Each row is a point on a landscape with many valleys, with its height.
From any point a ball rolls to the lowest of the 2 points nearest to it. It stops when none of these is lower. Distance is the straight distance between rows; heights are no part of it.
k_538 height 517: [ -9 -18  -3 -23 -17  30  -3  41   3   2  28  -6 -22  19  22  -1  10   0
 -26 -27 -15   2 -30 -12   7  61 -43  -4   9   0 -16  14  14   5 -25]
k_468 height 255: [-15  40  20 -29 -13  -1  12  -8 -12  11 -18  13 -23  10  16 -46  -7 -20
  49 -14  -7   8  -5 -20 -14  25 -19 -13  -2 -24  -5 -27  12  -7  11]
k_967 height 513: [ -5 -31 -17 -31  22  -8  13  41 -15  -4  -5   5  18   1  -7  -1  32 -10
  -8 -69  28  24 -17  -4  -7  56  20  20  41  -6  -9 -14  21  33   0]
k_490 height 204: [  4 -18   0 -23  22  50 -17  14  -5  -4   4 -10   7  -3  18  15  -1  -7
 -14 -50   9  21   0  -7 -38  19 -29  14  34 -14 -25  18   3 -12 -41]
k_28 height 578: [ 12   2   9   7 -18   4  27   8  33   9 -12  -6  19 -10   8  -1 -22  -4
  17  32 -11  -6 -14 -23  10   3  30  -8 -52   5  18   4   0  24 -10]
k_567 height 371: [ 15 -14   7 -18  31  -9   2   4  -1 -17   4  22 -17 -19   9  10 -35  16
 -54  -2  24  30  42  27  43 -18  43  16   8  -6 -18  -7 -23  -1 -13]
k_96 height 627: [ 20   2  15 -13   9  -1  15  27  49  27 -19  22   8   5   2  -8 -26  -3
   5  21 -29  19   3   0  37 -23  22   1 -48 -29  13 -26 -18  12 -16]
k_766 height 770: [ -3   4  13  40 -12  58   8 -23   0 -23  -6 -17 -18 -18  19  -9 -16   9
 -25  39  10 -43  29  -3 -22 -25  -8  -6   0  10 -15  36 -16 -45  -6]
k_419 height 418: [-17  42  -3 -22 -35   9 -23 -20   4  -5  -5 -14 -30  22  10 -34  -8  -7
  32  36 -40 -28 -24 -19  -9  35 -41  -8  -9  15  20  20  13  -5  19]
k_227 height 689: [  9  26  25   0 -20  80  10 -11 -14  39 -22   7 -10  -3  32   8 -16  16
  -6 -24  -2  11   1  10 -14  14 -52  -3 -35 -37 -14  34 -11  10 -25]
k_262 height 412: [-14   5  -4  22   6 -25   0 -35 -43 -26  -4 -17  20 -14  -3  17  15   5
 -28 -16  29  -4  34  33 -10 -38  43   1 -22  13   0 -11 -14  31  33]
k_857 height 504: [-10  27 -17  33 -36  42 -22 -19  -1 -13  26 -39  -6 -10  14  10  -2  27
 -18  21 -21 -51 -20   7 -27  -3 -45  -8 -35  34  17  42   9  12  -8]
k_321 height 618: [ -8  30 -10  53  -7 -54  -8 -33   4 -20  18 -10   1  17 -17  -1   0 -17
  49  59 -22 -52  -9  -6  12 -29 -15 -18  12  45  33  21 -15 -20  46]
k_512 height 794: [ -4   1   9  22 -14  43 -12   2  21 -27   9 -20 -14  -8  17 -12 -38  -5
  11  42 -18 -39  -2 -19 -19  -1 -31  -2  19  17  -5  36  -8 -44 -19]
k_752 height 623: [ -8  10 -20 -10 -11 -22 -28  -3 -15 -29  26 -33 -27  29  -1 -24  27   7
  11  26 -33 -36 -19  13   9 -10 -20  -7 -12  25  30   5 -12   7  54]
k_938 height 464: [ -8  22  -3  22   8 -12 -14 -50 -37   1 -10  10  30 -16   1  19  -3 -23
  33 -55  42  18   4  11 -52  -5 -18   4  32 -10 -26  16   3  -4   2]
k_740 height 626: [ 32  10   6   6   6  20  -3  12  66  18  12  26  -4 -14  12  -8 -48  -2
 -17  64 -40 -16  16   1  41 -40 -20   4 -37  -6  -5  19 -27 -42 -41]
k_596 height 700: [ 13 -20 -13 -18  49 -76   9  17 -15 -24  -2  22 -15  16 -45  19  33 -14
  48   5  31  54 -13  -2  26  28  36  30  46 -22  -7 -27  -5  -4   3]
k_521 height 756: [ 13 -15  -2 -33  34 -67  15   2  12  -9  -6  25 -25  24 -19 -15   6 -11
   7  25  13  41   5  10  67 -11  55  18  10  -6  -5 -18  -4 -38  21]
k_830 height 463: [ 12   2   2  -2 -20  30 -23 -46  22  12  -9 -13  30   3  14   9 -37  21
  29  33 -26 -35   6  -5 -41 -29 -10   1 -18  24  12  22  -6 -23  -8]
k_760 height 238: [ 10 -38 -11 -54  20  36  17  43  17   7 -18  30 -14 -12  17 -10  -9   8
 -56 -43  -2  33  17  20  12  30  11  21  19 -32 -29  -3  -8  -1 -37]
k_505 height 349: [ 14   7 -15  14   3 -58  14 -27  -9 -21  30 -18  15  16  -6   1   8   9
   1  44  -4 -31  18  31   5 -49  40   0 -12  48  15 -19 -10 -15  45]
k_236 height 666: [ -4 -18 -39 -36  39 -51   2  18 -25 -20  -1  20 -15   8 -37   2  53  -8
  41 -37  33  37 -27   4  20  49   7  26  56 -18   6 -20  15   9  15]
k_101 height 393: [ -3 -33  -2  -1 -26  54  28  49   8  11  25  -9 -30  -2  35 -13  29  31
 -85  -4  10 -24   0  11  23  35 -13   4   6  -5 -29  -5  17  -7 -18]
k_847 height 657: [  9  -7  16 -15  -6  79  20  21   8  43 -22  21  -8  -3  25   6 -10  11
 -32 -42 -13  25  12  14  10  18 -30  -7 -26 -50 -23  -6  -8  29 -53]
k_873 height 256: [ -5  -2 -19  28   5 -65  -6 -27 -33 -25  11 -31   5  27 -32  10  35 -20
  41  27   4 -21  -7  15  11 -40  16  -9  -4  39  23  -8 -11   9  47]
k_754 height 341: [  8   3  14 -50  33  34   5  -2 -17  -2 -45  30 -14 -11  14 -14 -24 -26
 -18 -58  10  47  50   3 -20   5   0  10  34 -33 -38  -3   0 -11 -28]
k_921 height 411: [-16 -12  12  21  -1  12   3   2 -14  21   2  18   9 -22  -1  22   8 -17
 -23 -58  38  28  -7  -7   4  29  -8   3  16  -1 -11  11  24  30 -27]
k_846 height 597: [  2 -14   0 -17  25 -36 -31  20  14  10 -11 -10  40  11 -41  23  16 -12
  48 -22  15  13 -40 -33 -50  38  13  11  33 -11   5 -18  17  12 -10]
k_504 height 295: [  1  17  28  -5   2   6   5  13  27  32 -23  19  16  -8  -5  10 -18 -33
  38 -36 -19  36  -8 -20 -26  13 -39  -2 -11 -34 -14 -10   3  17 -50]
k_113 height 397: [ -2 -24 -17 -17   1  74   4  12 -37 -10  -8 -33   4  -2  15   9  39  25
 -68 -51  30  -8  15  15 -30  12 -11   5  17   3 -16  15  13   9   2]
k_697 height 405: [ 19 -19  -5   8 -22  37 -18   2  34  14  28 -25  37 -21  13  31 -14  43
 -28  13  -1 -28 -13   4  -5 -21   1  -1 -36   8  21   5  12   2 -28]
k_636 height 110: [ 16 -19  13  11  -5  49  21   9  10  -4 -18  -7  13 -39   3  15 -21  33
 -70   7  14   2  46  15  23 -25  15  -5 -43 -10 -17  15 -11   6 -38]
k_433 height 386: [ -6   4  -1  26  -3 -83  20 -26 -34 -15 -19  11  -8  48 -37  12  -2 -23
  69  29  -5  24  16   6   7 -13  -7 -22  35  20 -10  -2  -2 -30  19]
k_12 height 465: [  1  -9  16   7 -18  98  33  27  17  31 -24  -6   6   4  26 -23  -1   9
 -55 -14  -6 -13   9 -17 -36  24 -24   5  -3 -23 -24  12  18  -5 -27]
k_275 height 269: [-12   3   7 -47  16   4   5 -27 -44  -5 -39  15  -9 -13   0 -13 -10 -35
   7 -38  23  39  40  -5   1  11  -2   0  24   0 -18  -4  14  -3   2]
k_598 height 590: [ 39  10   7  28 -10  41  10  18  72   1  18 -13  14 -32   9   4 -29  23
 -42  57 -16 -37  17  -4  11 -34 -10   8 -35   2  -7  31 -17 -43 -57]
k_393 height 630: [ 11  -8  20 -11 -16  74  40  38  22  37 -33  16 -18 -11  25 -16 -17  30
 -58   3 -25  -4  25   7  28  17 -12 -15 -41 -34 -12   3 -11  19 -37]
k_141 height 742: [-13   4  22  30  -6  40   9   0 -26 -21   0 -11 -21 -15  21  -8  -8  -7
 -17  -6  25  -8  12  -2  -2  -5 -18 -13  15  -4  -9  21  -5 -17   2]
k_442 height 334: [ -4  -7 -16  22  22 -57   2 -18 -40 -28   6 -23  15   6 -23  12  38 -15
   8  -4  18  -5  -2  27 -16 -31  53   1   6  28   9 -32 -15  31  43]
k_573 height 460: [  5  -1 -23  38 -33  48 -10   7  15   1  47 -46  14 -14  17  15  21  40
 -52  26   2 -68 -13   2  -4 -10 -17  -6 -39  38  11  26  10   0 -14]
k_577 height 202: [ 25 -19   6  -2  14  55  10  12  46  21 -36   5  25 -36  -6  18 -46  35
 -75  27 -28  -2  57  18   7 -56  12   3 -44 -46 -20   6 -26  -3 -45]
k_114 height 796: [ -7  -5  -1  -2  13 -71  -1  -1 -17 -14  26   4 -27  11 -15  -7  24 -24
  10  30  14  11   0   8  62  -9  29  -1   5  20  17 -13   5 -29  35]
k_542 height 559: [-24 -15  -9 -11 -10  -9 -23  35   7 -25  39  -1 -41   7  12 -18  19  -4
 -13 -15  -7  -7 -23 -12  28  28 -24  -5  14  15   4  -1  20 -23   3]
k_551 height 874: [-20  43  -8  44 -12 -66   6 -15 -29  -6  28   2 -35  25 -29 -23  45 -15
  56  37   0 -20 -30 -10  18   6 -15 -18   1  -8  15 -22 -16  24  56]
k_822 height 543: [  4  -5   2 -29 -30  34  29   7 -22  20   2  -4 -19 -23  19 -36   4  63
 -55   1  13 -19  32  18  42   3  30 -13 -37 -13  -1 -27  12  16  29]
k_109 height 654: [-10  32 -26  19 -30   3 -24 -28 -28  -7  10 -30 -27   6   9 -12  18  18
  10  32 -18 -53  -8  31   8 -38 -21 -16 -36  30  37  20 -12  10  49]
k_465 height 757: [  8  25   7  30 -41  26  28 -34  -1   9 -17   0  16 -24  20  -9 -24  28
   4  27  -2 -20  34  12  -2 -28  17 -18 -49   9   9  17  -7   5  -6]
k_491 height 560: [ -7  20   9  41 -10 -46 -33 -23  21  14   5  15  26   2 -28  30 -30 -16
  58  11  -9   5 -27 -32 -30  13 -37  -4  13   0  12  18   6  -6 -10]
k_722 height 556: [ 15 -11  12   7 -18  73   6  32  50  11  -9 -14   3  -5  20  -2 -22  21
 -32  32 -38 -26  -3  -9  -9  -1 -20  -1 -24 -10   0  35  -4 -21 -48]
k_962 height 529: [  6  28  -1  14 -21 -18  11  -5  11   4  12  -4   0  12   0 -15   3   2
  37  45 -17 -20 -23  -6  17   1  18  -9 -40  18  33   1   7   9  21]
k_489 height 410: [-13  21  20  13  -3  27 -12 -21  -9  20 -16  13  14 -13  -1  14  -9 -28
  27 -49  18  28   2 -23 -40  15 -53   0  30 -27 -15  32  15 -11 -15]
k_78 height 515: [-16  23   4  25   5 -42 -28 -27 -29 -14   2   6  33   4 -33  23   2 -19
  70 -33  16  12 -15 -24 -42  10 -40   4  33  -1  -1  18   8  -9   0]
k_469 height 125: [ 18   2  -1 -46  56  -8   8 -13  -5  30 -47  54  -4 -21 -18  15 -19 -26
   1 -47   5  64  37  34  -6  -9  21  29   0 -43 -24 -33  -8  31 -48]
k_304 height 345: [  3 -15  -9 -12 -21  18 -29  -3  16 -15  18 -43  25   5  13  27   0  20
   2  -6 -14 -15 -21   6 -31  -2 -13  -5 -23  26  13   4  10   6 -10]
k_416 height 527: [ 24 -33   9 -16   1  77   7  20  44  32 -18   3  11 -15   7   8 -18  50
 -72  -4 -16   3  31  -4 -34 -14   4   9 -13 -37 -23  -4  10 -16 -41]
k_18 height 279: [ -1  14  14  33 -15 -44  19 -40  -3  10 -30  14   2  18 -13  20 -32 -27
  39  32  -8  22  27   8  20 -40   1 -20 -13  25   3  11   1 -28  -3]
k_396 height 588: [ -8 -23  15  17  27 -11 -22   4  -1 -11 -14  11  25 -18 -18  16 -11 -27
  15 -35  24  10  10 -38 -22  12  -3  -1  52  -7  -2  14   5  -9  -2]
k_42 height 137: [ -2   6   9 -16   8  57  -8   7 -11  20  12 -18  31  20  25   5   4  -5
 -15 -57  -2  -4 -25 -18 -59  44 -54  13  30 -24 -34  17  19   6 -18]
k_874 height 476: [ -4   7 -12  11 -22   9  10 -11 -29 -12   0 -21  22 -14   5 -11  18  36
 -26  -8   8 -32  11  24 -18 -26  30 -12 -31  12  13 -20  -2  43  49]
k_937 height 404: [ 15   1   6  -6  -3   9 -19 -22  26   7 -11  -5  24   9  14  15 -44  -6
  40   1 -28   7  -3   5 -39 -17 -20   5  -4  -7  -1   0 -29 -10 -38]
k_41 height 455: [ 13 -11 -11 -15  15 -28   3 -23 -10 -20   7  11  -1  -6   3   9 -36  15
 -31  15  13  18  52  23  24 -51  44  10  -8  30 -14 -22 -10 -28   9]
k_767 height 669: [ 19 -13  14 -56  18 -33  21  20  28  15 -33  32 -19  17  -9 -23 -18 -17
  10  15 -31  39   8  14  42  -9  34   5 -34 -40  -8 -31 -19   1 -14]
k_139 height 423: [ 12  -6  -2   6  -4 -17   9 -18   4 -22   8 -12   6   1  11  -6 -15   2
 -11  42 -12 -27  36  23   8 -54  20 -10 -10  39   5  -1 -11 -45  12]
k_628 height 579: [  6  16 -11  16   0 -49  -9  -2  25 -10  40 -29   8  24 -16  -3  13  -2
  29  74 -21 -47 -38  -5  18 -15  12   3 -10  31  33   5 -11  -4  45]
k_592 height 496: [ 10 -28   4  10 -24 102  37  23   0  28 -23 -16  16 -15  16   2   8  62
 -80  -1   4 -17  35   3 -38   4 -11   7  -8 -25 -24   0  16  -4 -30]
k_367 height 205: [ 22 -23 -12 -19 -11  47   4  -8 -11  14 -14  -2  21 -37   5  11 -11  64
 -64 -18  16  22  46  10   5 -14  29  -3 -25 -15  -7 -11   5  22  -7]
k_804 height 461: [  2 -14 -16  -5  23 -93  19 -17 -18  -9  -7   2  -3  51 -32  24  15 -16
  32  35  -8  33  24  18  22 -25  29  -4  34  39  -9 -16  -2 -38  22]
k_93 height 554: [-11 -21  -7 -16  40 -20   3  13  -3 -11 -17  25  12 -27 -17   7   1 -30
   3 -51  26  43  17 -27  -3  25  18  15  52 -15 -11  -4  11  11 -26]
k_811 height 246: [ 10  14   2 -22  23 -25   9 -19 -22   6 -15  26   7 -22   3  25 -19  -1
  -7 -37  24  60  19  16 -13  -5  32  10  -6 -17 -23 -36  -3  26 -25]
k_298 height 598: [-17  19   1  49  -4 -64 -25  -3  20   7  27   0  11   6 -43   4   5 -19
  57  44 -11 -24 -38 -37 -11  14  -8  -2  20  19  27   0  13   2  18]
k_709 height 573: [-15 -24  -4  11  33 -54 -13  18 -18 -42   1   6  16  -3 -33   5  18 -23
  22 -16  17   0  -3 -29   3  13  20  -1  54   9   1  10  -4   0  22]
k_207 height 697: [-17 -38 -29 -36  19 -45  -5  31 -13 -33   3  -8  -8  21 -23 -21  51 -11
   9 -17   2   7 -37   0  11  27  26  11  31  -9  15 -13   5   6  40]
k_323 height 358: [ -5   3  27  18   4  37  -4  -3  14  35 -15  29  17 -29  -3  26 -14 -26
 -12 -56  19  41   0  -7 -25  12 -25   0   0 -36 -22  14  11  18 -44]
k_587 height 815: [ -2  16  -8  35  -3  15  -6  21  32 -30  38 -17  -8  -8  18 -30  -9  -3
   0  52 -22 -74 -17 -25   4   1  -5   4  13  34  20  31  -9 -18   3]
k_987 height 712: [ 21 -15   8 -49   3 -24  15  23  31  -1  -3  23 -23  13  13 -30  -6  14
 -12  19  -8  26   3  15  67  -7  42   5 -31 -15   9 -24  -9 -35  18]
k_841 height 153: [  3  13   9 -29 -11  21  19  11  -6  -1  -6 -12  18  17  25 -23   1  -3
  21 -29 -10   3 -18  -7 -30  24   3  -1   5 -16 -12 -11   3  17  14]
k_253 height 273: [ -9 -11  -8  -4   1   9 -33  -9  -2 -24  21 -20   8   2  10  15  15 -12
   3 -37   6   3 -17  -1 -41  11 -20   1  26  15  -5  12  14 -10 -13]
k_799 height 442: [-17 -25 -26   1  -8  45   0   5 -36  -4  18 -29  -7 -16   3  -7  51  32
 -67 -34  14 -30  10  27  -7 -12 -12  -7  -3  19  -7  -8  10  25  30]
k_888 height 293: [ -5 -43   6 -40  16  48  27  37 -30  -2 -26  15 -35  -7  18 -13  15  19
 -85 -43  31  23  28  18  37  53  14  15  26 -23 -29  13   6  14 -12]
k_380 height 717: [  4 -22   5 -30  30 -56  19  11  31  20 -28  28  -9  24 -39  -9   5 -27
  40  24 -18  60  -7  -8  10   0  42  19  -2 -36 -10 -50   4 -18 -17]
k_471 height 797: [  3  12  22   2 -17   3  14 -25 -10   8 -11  16  -2 -16  12 -12 -26   4
   9   0   1  23  15  11   6 -14  11 -11 -24  -4  -3 -19  -9   7   3]
k_974 height 557: [ 13 -19  -8 -25  24 -20  -2  18  -1  11  -2 -10  40  17 -16  21  23   4
   7 -35  23   5 -31  -1 -38  23  45  24  19  -8   6 -29   3  30   8]
k_87 height 835: [-23  36 -19  38 -12 -24 -21  21  17 -35  49 -18 -25   3  12 -33  26 -10
  -2  34 -32 -75 -38 -20  -2   8 -28  -9   7  31  19   6  -1  17  31]
k_289 height 57: [ 10  -4  -5 -33  18 -23  -7  -7 -15  -5 -11  21 -10  25  -7  11  -4 -18
  45 -19   3  51  -3   9  10   3  -6  10  23 -10   5  -6   1 -10 -11]
k_569 height 653: [ -6  20   7  58 -18   2 -12 -38  -3  -6  -2  -4   1   1   7   2 -22 -20
  24  42  -2 -41  -4  -3  13 -26 -19 -19   9  18  26  45 -16 -21  23]
k_823 height 58: [  1  21  15 -23  15  16   9  28  -6  19  -5   3  35  15  10  -3   0 -18
  22 -63   0  11 -23 -32 -41  45 -31  11  29 -28 -27  -7  14  23 -10]
k_283 height 682: [-24  58 -15  42 -30 -14 -11 -50 -35  -1  -9  -4 -30  12  -2 -27  21 -22
  33  27 -12 -55  -6  10  -9 -21 -31 -24 -13  33  24  23  -7  13  52]
k_513 height 350: [ -5 -36  -6 -16  18  32 -10   6 -31 -12 -12  -6  -4  -6   3   4  19  -2
 -44 -33  35   0   7  12   8   6  13   8  26   3  -1  17   6   6  13]
k_259 height 632: [ -9 -16 -35 -27  34 -39 -30  10 -26 -10   5 -14  30  15 -44  16  53 -14
  41 -52  23  17 -41 -14 -28  34   3  18  55  -2  11  -7  14  27  16]
k_129 height 169: [ -8   5   9 -27  27 -44  11 -11 -46 -15 -29  24 -11   5 -29  -1  13 -29
  55 -33  26  53  22  -7  12  28   3   1  37 -13  -1  -8   5  -2  10]
k_497 height 601: [ 28 -44 -19 -55   7   0  -6  23  20  25 -12  -1  31   3  -6  21  15  36
 -32 -34  -2  21 -13  15 -11  22  48  17  -8 -11   6 -28  12  24 -10]
k_616 height 526: [ -1 -27 -18   1  39 -88  -9   3  -3 -37  15  -7  16  18 -35  19  27 -17
  26  16  15   2   2   2   7 -23  31  10  42  33   2 -11  -9 -22  25]
k_82 height 795: [ 18   5  22  27  19  -9   7  -2  16   2   1  29   4 -16  17  15 -46 -13
 -10  10   0  18  29   8  11 -37  10   2  -6   2 -12 -10 -27 -21 -26]
k_312 height 220: [  1   0   4 -28  36  -8  -3   7   8  36 -33  45  -6 -11 -25   6  -4 -43
  36 -46  -8  57   5   2   0   9 -18  16  10 -48 -17 -24 -12  21 -47]
k_795 height 549: [-30  21 -18  38 -37  -9 -38 -28   1   2  31 -30 -11 -11  -6  16  20  -8
   2   9  -1 -30 -30  -3 -20  -3 -43 -14 -29  27  16  13  16  13  13]
k_802 height 593: [  7  -2  25 -26 -29  36  25  20   8  13 -20   9 -20  -1  25 -41  -8  22
 -20  -2 -14   5  15   1  42  14   9 -22 -42 -11   4 -11   6  15  -4]
k_431 height 849: [ -28   18  -26   30   10 -109   -8   -4  -30  -21   31    3  -36   27
  -62   -6   71   -9   58   37   -9    3  -20  -25   22    8  -14    1
   21    4    8  -21    1   -8   39]
k_774 height 346: [ -3  47   9 -16 -23 -16   1 -33  -7  13 -17  13 -16  31   7 -27 -14 -11
  70  35 -33   4 -15 -13 -25   5 -14  -3  -1   2  12 -10   7 -12  21]
k_960 height 431: [-16 -28  10  22 -19  65  18  41  27  12  13 -12  -3  -9  19  -3  18  12
 -61  -2   3 -30  -4 -22 -16  28 -20  -1   5   8 -20  12  30 -21 -27]
k_475 height 572: [-20  25   3   4 -32  -7  22  -1 -19  -2   1 -13 -34   9  15 -53  35   5
  11  10   3 -39 -11   4  29  17   6 -21 -26  11  23 -17   5  36  47]
k_34 height 342: [ 30 -15  14   1   5  -1 -25   0  58  26  -2  -3  31   0   1  41 -45  11
   7  11 -37   5   1   7 -26 -31   7   9 -33 -14   7 -13 -33   0 -44]
k_447 height 725: [  4   1   0  40   1 -16 -24 -18  22 -16  35 -13  18  -2  17  26 -23  -1
   4  15   6 -25 -15   6 -27 -30   0   2  12  24   4  -3 -16 -25  -8]
k_816 height 760: [ 14 -20   8  23  29 -34  -8 -21  19  -7  13  14  32 -10   2  32 -40  -6
   7  12   7   9  16   6 -15 -35  23   3  30  27 -11 -15 -17 -24 -12]
k_910 height 473: [-10  45 -18  -3 -44  25   4  -3   3  -2   1 -17 -15   6  21 -33 -11  20
  27  57 -28 -46 -37  -4   1  24 -14  -7 -41  20  30  19   8  30  10]
k_234 height 348: [-11 -28  11 -15   2  42  28  38  -8   2  12   1 -37 -13  21 -23  21  20
 -97  -9  37  -7  20  12  58  30  20  -1  -5  -8 -22   6   6   2   6]
k_307 height 660: [ -1 -15 -19 -37 -10 -14  -7  18  -2 -22  19 -22  -6  34  -1 -25  32  14
  14   2 -14 -14 -43   7  13  19  11   0 -16   4  18 -16   1   6  39]
k_654 height 825: [-19   5 -20   6  13 -76 -29 -13 -29  -8  30   8 -27  22 -41  12  35 -23
  45  26   5  23 -21  -2  27  -3  -9   2   8  24  20  -9  14 -22  27]
k_771 height 275: [ 31  -2   9  21   9  22  -1   5  55  27 -13  17  42 -33   2  18 -51  20
 -17  28 -35 -14  31  12  -3 -54  18  -7 -37 -25   1   0 -26   5 -44]
k_837 height 520: [ 16  24  -4  -7 -52  66   7  11  19  14  -6 -12 -14   7  30 -24 -25  32
  -5  44 -33 -42  -9  -3   7  18 -23 -10 -27   4  24  44   0   7 -18]
k_865 height 471: [-26  18  -5 -13 -33  32 -19  11   1 -15  19 -24 -29  13  31 -18  -9  -4
   1   3 -33 -18 -28 -21 -10  50 -57 -10  -7   5   1  24  23   2  -9]
k_299 height 462: [-25   7   1   6  11 -26   8   1 -40   1   5  18 -11 -16  -9  21  30 -17
  18 -56  45  26 -15 -13   9  47 -13   2  23 -17  -2  -7  16  34  -3]
k_579 height 489: [-14  -9 -12  -4 -12  30   2  13 -14  -4  21 -14 -24  -8   8 -26  35  21
 -52   0   6 -33   3   8  36 -12  11 -14 -22   7   9 -14   9   6  38]
k_217 height 715: [-13  21  23  16 -14  32  -3  11   3  11  -8  11 -19   1  16 -15 -21 -13
   2  11  -1 -14 -21 -29  14  15 -16 -12  12  -2  11  16   0  -8  10]
k_826 height 655: [ -1  -1 -18   9   9 -28 -31  10  -3 -32  61 -33 -19  10   3   9  29   1
  -2   7  -3 -34 -31  14  15 -20  -7   1  16  21  17  -3 -20  -2  32]
k_206 height 163: [ 11 -13   2 -39  25  10  -5  23  17   9 -15  30 -17   5   3  -2 -15 -10
   3 -30  -9  49  -3   6  15   6   3  15  13 -26  -9 -12 -17  -4 -31]
k_671 height 684: [ -6  19  20  40  -1  -2 -15 -21  -9  -2 -14  11  -5   2  -1  -3 -31 -26
  44  18  -1   3   3 -33   1  -9 -33 -11  34   3  12  28 -12 -35  14]
k_824 height 663: [ 22   0  13  -2   3  32  -9  13  42  23  13  21 -14 -13  14  -5 -26   9
 -55  30 -13  13  22   4  50 -37  -5   2 -21 -17   0   0  -1 -48 -26]
k_370 height 528: [-16  28  -8  31 -15 -10  16  -1 -11  -9  11 -27   6  -7  -1 -20  33  -9
  -7   1   3 -49 -21   0  -1 -14   8 -15 -17  15  23 -10  -1  43  48]
k_930 height 283: [ 13 -30  -5 -15  19  30 -10  -4  -2  -3  -5  -1  27 -20   4  17 -10  32
 -54 -15  31   7  27  13 -11 -20  50  22  15   7  -4   0  -6  12  11]
k_858 height 511: [-27   6  18   8  -5  -5  13   1 -38  20   9  15 -21 -13   4 -12  25 -10
  -3 -30  34  10 -18  -2  27  23   9 -15  10  -5   0 -20  13  24  31]
k_147 height 161: [ -7   5   2  22 -13 -50  -2 -38 -13 -18  -6 -25  25  11 -16  22  -3 -18
  59  24  -2  -7   3   9 -17 -29   6  -7 -11  34  15  15  -5  -8  12]
k_920 height 347: [-28  53  20  10 -23 -23  11 -24 -47  -2   5  11 -29   4   6 -18   8 -22
  50 -23  17   1 -10  -8 -16  14 -29 -22   5  -6 -11 -14   7  11  25]
k_37 height 639: [ 16 -48  -7 -56  34  -7 -11  17  33   2 -31   3  32  -9  -9  11 -16  -5
 -15 -22  -8  43   8  10 -13   5  55  27   3  -9 -12 -11   8  16 -26]
k_92 height 690: [ -4 -21  -7  11  18 -23 -21  18  27 -13  36   0   7   7   4   0   0  -1
   2   2   4  -8 -30 -11  -9  -2  22   8  28  15  12 -17  -5 -15  13]
k_228 height 638: [-14  38   4  30 -11 -65 -11 -37  -3  15   4  10  -7  40 -43  16  -2 -16
  79  51 -20  12 -34 -30 -15   6 -28  -8   9  13  16  -5  19  -7  38]
k_859 height 357: [  2   0  12  12  17 -65  18 -23 -11  -6 -13  27   6 -10 -18  22 -12 -23
  14  -4  25  53  21  12   9 -10  42   1  -4   6 -23 -21   5  16 -11]
k_851 height 723: [ 22  14   3  20 -41  72  16 -22  -8  24 -12  -3  14 -21  23   6 -27  33
 -19   0   4   1  10  12  -4 -22 -16 -14 -48 -13   4  28  -1  12 -19]

For each start below, name the point where the ball stops.
k_795 => k_823
k_471 => k_636
k_592 => k_289

Call two points neighbours if one is among the 2 nearest of the other. Go from one point of each pair to the other, from neighbour to neighbour, staying as low as possible. Name the highest point that can't be avoided.
k_289 / k_636 => k_858
k_147 / k_967 => k_396
k_469 / k_289 => k_312
k_636 / k_419 => k_830
